A landscape with many peaks, sampled at points; each row gives a point and its height.
A climber steps from a point to the highest of its 2 nearest points, and stops where none of them is higher. Distance is the straight distance between rows; heights are no part of it.
Q25 h=147: -6 0 12 -2 2 -6 19 -11 9 0 -28 8 -15 -20 10 -12 6 -1 -19 14 4 -16 -29
Q204 h=458: 14 -15 -19 14 -2 2 -9 14 -11 0 18 -6 15 6 -24 42 -2 -8 18 -8 8 8 3
Q586 h=456: -4 9 11 -19 13 16 -12 2 -12 0 25 -3 1 15 2 -30 -8 10 27 -9 -11 9 1
Q904 h=364: 17 -3 -15 -3 -5 -10 -10 0 15 0 5 -4 -12 11 -5 12 15 -19 14 18 8 -27 -27
Q662 h=481: 10 14 -19 -2 -3 -8 -17 -18 5 7 2 -4 -8 20 3 8 13 -17 16 16 -10 -13 -12
Q32 h=241: -29 11 -16 -7 -16 6 -8 -7 0 8 -6 -2 17 -5 -17 14 29 11 15 -13 -14 30 5
Q137 h=338: 19 -10 33 -12 -4 5 13 31 -4 -7 -10 8 -11 -21 -6 -22 3 10 -11 13 19 -23
 -34
Q40 h=173: -12 6 0 2 -10 1 5 -15 1 -9 -6 -2 3 3 0 12 20 -1 11 13 -19 0 -3
Q852 h=567: -21 -12 -8 -9 20 -5 3 -19 13 14 3 -7 12 -30 -5 -16 1 7 -6 -29 1 19 -14
Q659 h=524: -21 -19 2 7 14 -2 18 -14 15 -1 0 1 5 -31 6 -6 -5 3 -15 -20 10 9 -10
Q95 h=176: -7 -9 -7 15 -11 -6 20 -12 19 -6 -21 3 -13 -24 8 14 3 -3 -22 11 11 -16
 -17
Q607 h=502: 15 24 -12 -9 -21 -2 -28 23 -15 14 -8 1 -12 23 -14 -2 -2 6 15 4 5 -2 16
Q507 h=278: 15 -12 5 26 11 -8 17 -10 2 -13 13 -2 2 3 21 8 -22 -14 -11 11 -2 -20 14
Q612 h=643: -33 -30 2 1 6 -2 22 -30 12 -15 10 -14 20 -22 -1 17 17 2 -1 -13 -15 4 -24
Q357 h=336: 29 17 -2 0 -8 -17 0 13 -2 8 -24 -3 -13 18 19 -6 -8 -8 -18 27 -7 -30 8
Q278 h=513: -5 -9 25 -3 -1 9 24 2 -4 -23 10 -4 4 -1 5 0 14 -2 13 20 -19 -17 -11
Q674 h=183: -15 -6 -18 6 -13 -3 5 -11 11 -1 -1 -6 5 -12 -10 22 20 -3 5 1 -1 2 -14
Q191 h=442: -8 25 7 -14 -13 -5 10 0 -3 5 -45 15 -13 -3 3 -13 17 3 -10 16 -12 -2 -12
Q882 h=597: -12 -6 16 -12 14 6 -4 9 -3 10 -1 8 -2 -28 -4 -32 -14 20 -7 -30 26 22 -2
Q224 h=301: 18 8 12 -24 -10 7 -25 38 -5 6 -8 5 -18 6 -22 -26 9 18 7 -1 22 -7 -27
Q703 h=486: -8 -32 -4 7 20 -1 17 -1 18 -4 26 -8 10 -24 2 0 -16 5 -9 -33 12 9 -8
Q835 h=289: -15 16 -23 10 -12 -2 -12 -14 -4 13 -16 5 10 7 -9 31 12 -2 -3 -5 -10 31
 24
Q772 h=235: 10 -5 -4 30 9 -13 12 -16 3 -5 -10 4 -2 2 20 18 -21 -18 -29 8 3 -5 25
Q801 h=628: -26 -10 34 -8 0 10 22 -13 -10 -24 -1 0 15 -11 0 0 24 9 12 6 -23 3 -15
Q886 h=721: -4 3 -23 -4 3 -11 -16 -18 23 21 -11 -4 -12 -5 1 -10 12 -5 -6 -2 11 -8
 -35
Q511 h=354: 5 -22 9 13 5 5 19 11 -1 -21 31 -8 7 -3 1 11 -12 -1 11 -5 4 -7 1
Q186 h=688: -24 -7 22 -10 12 16 12 9 -14 -7 8 10 8 -11 -1 -24 -13 15 3 -25 3 29 20
Q745 h=302: 2 -10 -20 25 -2 -7 4 -1 10 7 -5 3 4 -9 -6 31 -10 -5 -20 -12 18 10 7
Q323 h=211: -2 17 13 -2 -13 12 -2 -20 -9 -12 -1 -2 8 16 11 9 15 0 8 29 -37 0 13
Q283 h=214: -10 -4 -26 5 -10 -1 -5 -2 2 6 6 -6 20 -2 -23 35 18 0 12 -11 -5 23 3
Q440 h=413: 25 20 -3 -20 -24 -3 -13 36 -14 5 -10 1 -10 26 -9 -4 8 0 12 23 -6 -19 3
Q139 h=743: -21 -10 12 -7 -4 11 14 3 -5 -13 6 -1 9 -14 -13 4 21 12 22 -7 -7 11 -13
Q456 h=218: 1 1 12 8 2 -9 21 -3 2 -9 -18 9 -11 -6 30 -17 -16 -5 -28 12 -4 -10 26
Q296 h=247: 24 23 -14 0 -20 -16 -5 5 -6 9 -30 -1 -12 17 4 13 5 -11 -4 29 -10 -21 5
Q314 h=327: 21 24 -5 -13 -19 -5 -4 12 -9 1 -13 0 -5 27 -2 6 16 -10 10 34 -23 -18 1
Q564 h=590: 10 -14 8 14 -7 10 8 36 -12 -8 17 4 6 4 -14 17 -28 5 -5 -9 21 -1 22
Q75 h=170: 4 5 19 -2 5 -9 22 -2 3 -3 -23 7 -13 -5 26 -19 -2 -5 -22 21 -10 -23 -4
Q713 h=549: -11 13 9 -13 9 -1 -12 -2 -3 19 -22 13 -9 -15 1 -32 -3 14 -4 -16 15 17 -4
Q476 h=379: 21 -1 -5 18 -8 -10 -4 11 7 2 -13 1 -14 -5 7 5 -22 4 -28 0 25 -15 14
Q466 h=268: -11 4 -9 9 8 -1 -3 -16 -2 2 1 11 3 9 13 -3 -16 -7 -20 -16 0 30 41
Q628 h=462: 7 -6 34 -9 12 5 14 25 -9 -6 8 5 -4 -5 7 -34 -16 8 0 5 6 -20 -7
Q34 h=746: -24 -10 21 -5 17 9 17 -15 -7 -14 8 3 11 -12 11 -15 -3 7 -1 -17 -12 23 11
Q557 h=687: -26 -15 9 1 11 5 13 -28 5 -15 12 -7 16 -10 9 4 8 3 1 -13 -20 14 -3
Q464 h=400: 7 -21 -16 14 6 -2 -2 -14 -2 -7 29 -17 21 6 -10 41 4 -14 14 -7 -9 5 -4
Q758 h=69: 4 -1 -6 22 7 4 -2 -11 -13 -2 2 3 11 14 3 33 -12 -13 -10 1 -8 12 28
Q70 h=455: 19 19 9 -9 -2 -10 -7 17 -8 10 -11 -2 -12 25 23 -27 -21 0 -15 17 -9 -21
 21
Q751 h=376: -2 28 -8 -8 -27 -2 -1 2 -7 3 -34 7 -8 8 -5 7 21 3 4 17 -14 2 5
Q977 h=259: 2 8 11 5 4 0 10 -2 -10 -7 -1 7 -3 11 23 -16 -24 -5 -18 8 -8 1 41
Q159 h=489: 19 -16 -14 4 7 -9 -24 -1 28 9 7 -13 -22 -10 0 -9 2 0 -13 -4 31 -25 -40
Q113 h=297: 3 -1 0 15 4 -2 4 6 -7 -2 -2 10 -2 9 10 0 -30 -8 -25 -9 10 11 42
Q788 h=46: 5 0 9 19 -9 4 10 -13 -15 -15 -5 1 16 10 7 35 1 -9 -8 22 -24 2 27
Q608 h=155: -5 10 -15 8 3 -7 -6 -19 8 9 -6 1 -6 2 12 -3 -2 -4 -4 -2 -2 3 9
Q546 h=124: 2 22 -9 5 12 -7 -11 -38 6 6 -4 -2 -6 18 28 -7 -4 -13 -5 11 -18 -2 11
Q912 h=525: -3 13 21 -26 -4 14 -1 25 -19 -3 4 7 1 11 -15 -21 17 10 29 10 -12 4 -13
Q192 h=182: -9 5 -18 2 -1 -2 -8 -2 3 7 7 -3 4 -2 -3 2 -1 4 9 -14 4 14 6
Q996 h=652: 2 1 -4 -15 15 -5 -17 -5 17 18 -1 -1 -7 -3 -6 -24 9 -1 7 -7 12 -5 -43
Q205 h=319: 1 -17 16 14 14 7 23 -16 2 -27 29 -8 11 0 18 7 -13 -5 1 0 -14 -7 9
Q267 h=430: 21 -6 -8 15 -5 -9 -12 2 20 1 -8 -4 -22 -11 7 -4 -11 4 -23 -1 28 -24 -15
Q288 h=641: -15 -11 10 -5 2 15 4 26 -6 0 10 9 2 -14 -9 -17 -22 22 -6 -31 23 23 16
Q459 h=523: 7 -14 -4 18 -6 13 4 29 -15 1 11 4 14 6 -26 40 -12 0 0 -14 16 15 19
Q750 h=246: -18 -3 -12 11 8 3 0 -18 3 8 7 2 21 9 0 21 -1 -5 -16 -25 -9 40 31
Q144 h=571: -18 -5 -6 -16 22 4 -8 -6 1 13 17 -6 12 -13 -4 -23 -5 12 12 -34 -2 28 0
Q952 h=99: 0 11 -8 6 9 5 -17 -40 -1 -1 11 -8 11 17 17 11 -6 -9 3 5 -25 18 21
Q862 h=202: 1 -7 -13 27 0 -16 14 -20 18 -1 -18 3 -9 -12 16 16 -11 -14 -28 6 10 -14 2
Q187 h=670: 13 -7 14 9 1 4 1 30 -14 -7 22 -4 0 11 -1 -8 -34 6 0 -2 12 -14 26
Q380 h=410: 12 -13 18 9 -2 9 19 12 -10 -25 29 -8 11 5 2 13 -5 -4 16 20 -11 -19 8
Q845 h=264: -19 18 -11 0 -21 8 -5 5 -10 4 -15 9 6 3 -14 14 12 11 6 -8 -8 31 24
Q92 h=625: -18 9 25 -17 -4 16 10 14 -19 -5 -6 9 3 -8 -14 -16 14 16 22 -3 -5 16 -2
Q414 h=325: -11 25 -24 5 -23 -8 -10 -19 1 10 -27 2 -4 6 -5 22 22 -5 3 11 -13 11 6
Q596 h=190: -16 -14 -32 -12 -14 -3 -4 -4 19 8 0 -8 7 -23 -28 20 32 0 11 -4 9 3 -30
Q498 h=276: 11 -1 -5 -11 -20 -1 3 16 6 -8 -8 2 -10 -1 -14 11 24 -7 10 22 5 -23 -25
Q648 h=424: 10 3 8 -25 2 7 -12 23 -4 -4 16 3 -7 16 -15 -19 14 1 31 5 4 -11 -24
Q429 h=447: -5 -24 2 -3 16 1 3 7 12 3 18 -9 3 -29 -4 -15 -8 13 1 -28 23 1 -24
Q76 h=517: -8 2 -10 -16 10 10 -18 3 -5 8 30 -10 10 6 -10 -15 -5 11 28 -28 -6 22 5
Q673 h=395: 6 -4 37 -17 8 5 8 23 -10 -2 1 8 -4 -14 -12 -31 0 11 9 0 17 -7 -30
Q310 h=257: 11 25 -7 -1 -14 -2 -12 -18 -5 0 -10 -3 1 24 5 18 20 -14 10 32 -29 -7 4
Q978 h=501: -6 26 7 -19 -2 -5 -8 -2 -4 18 -43 17 -17 -5 2 -29 8 9 -11 1 3 13 -10
Q884 h=335: 14 -6 -10 27 0 -6 -2 9 -2 7 -11 8 -3 1 0 23 -25 -6 -30 -10 23 5 26
Q595 h=615: 15 14 -13 -1 -3 -5 -21 3 -3 10 5 -3 -7 21 -2 -4 -1 -4 17 5 2 -10 3
Q432 h=221: -1 -7 -13 -16 -14 3 -6 11 11 2 -1 0 -7 -15 -23 8 28 2 15 2 15 -7 -35
Q35 h=569: 18 3 12 0 2 -2 -7 22 -4 1 8 -5 -11 15 10 -23 -24 4 -3 5 7 -24 13
Q506 h=348: 18 0 16 -21 -10 6 -6 42 -7 -5 1 4 -10 9 -15 -18 8 8 12 13 10 -23 -19
Q167 h=558: 15 -16 -11 -13 18 -9 -28 2 24 14 18 -14 -12 0 -6 -23 3 0 8 -14 23 -19
 -42
Q301 h=342: 20 -10 -11 9 3 -3 -5 -14 -3 -12 23 -14 8 11 -4 32 9 -21 22 17 -9 -15 -6
Q455 h=407: -1 7 27 -15 16 9 -4 15 -14 1 13 3 -5 9 5 -42 -19 10 10 -4 -1 -2 9
Q78 h=85: 6 -6 -3 20 19 3 -3 -32 -4 -7 16 -4 15 16 17 22 -20 -17 -13 -4 -15 19 29
Q413 h=634: -16 -5 -29 0 15 -13 -8 -32 28 24 -6 -9 -1 -18 7 -11 0 -3 -15 -15 8 -2
 -18

Where does a climber stop that starts at each point below?
Q862 -> Q139
Q40 -> Q595
Q32 -> Q34
Q750 -> Q34
Q788 -> Q595
Q674 -> Q595
Q745 -> Q886

Call two points neighbours if one is among the 2 nearest of the other. Go from one point of each pair to the other, from neighbour to neighbour, staying as high as possible. Name the lowest point that can't be avoided.
Q113 and Q34 -> Q750
Q628 and Q144 -> Q455
Q187 and Q113 -> Q674
Q144 and Q886 -> Q852
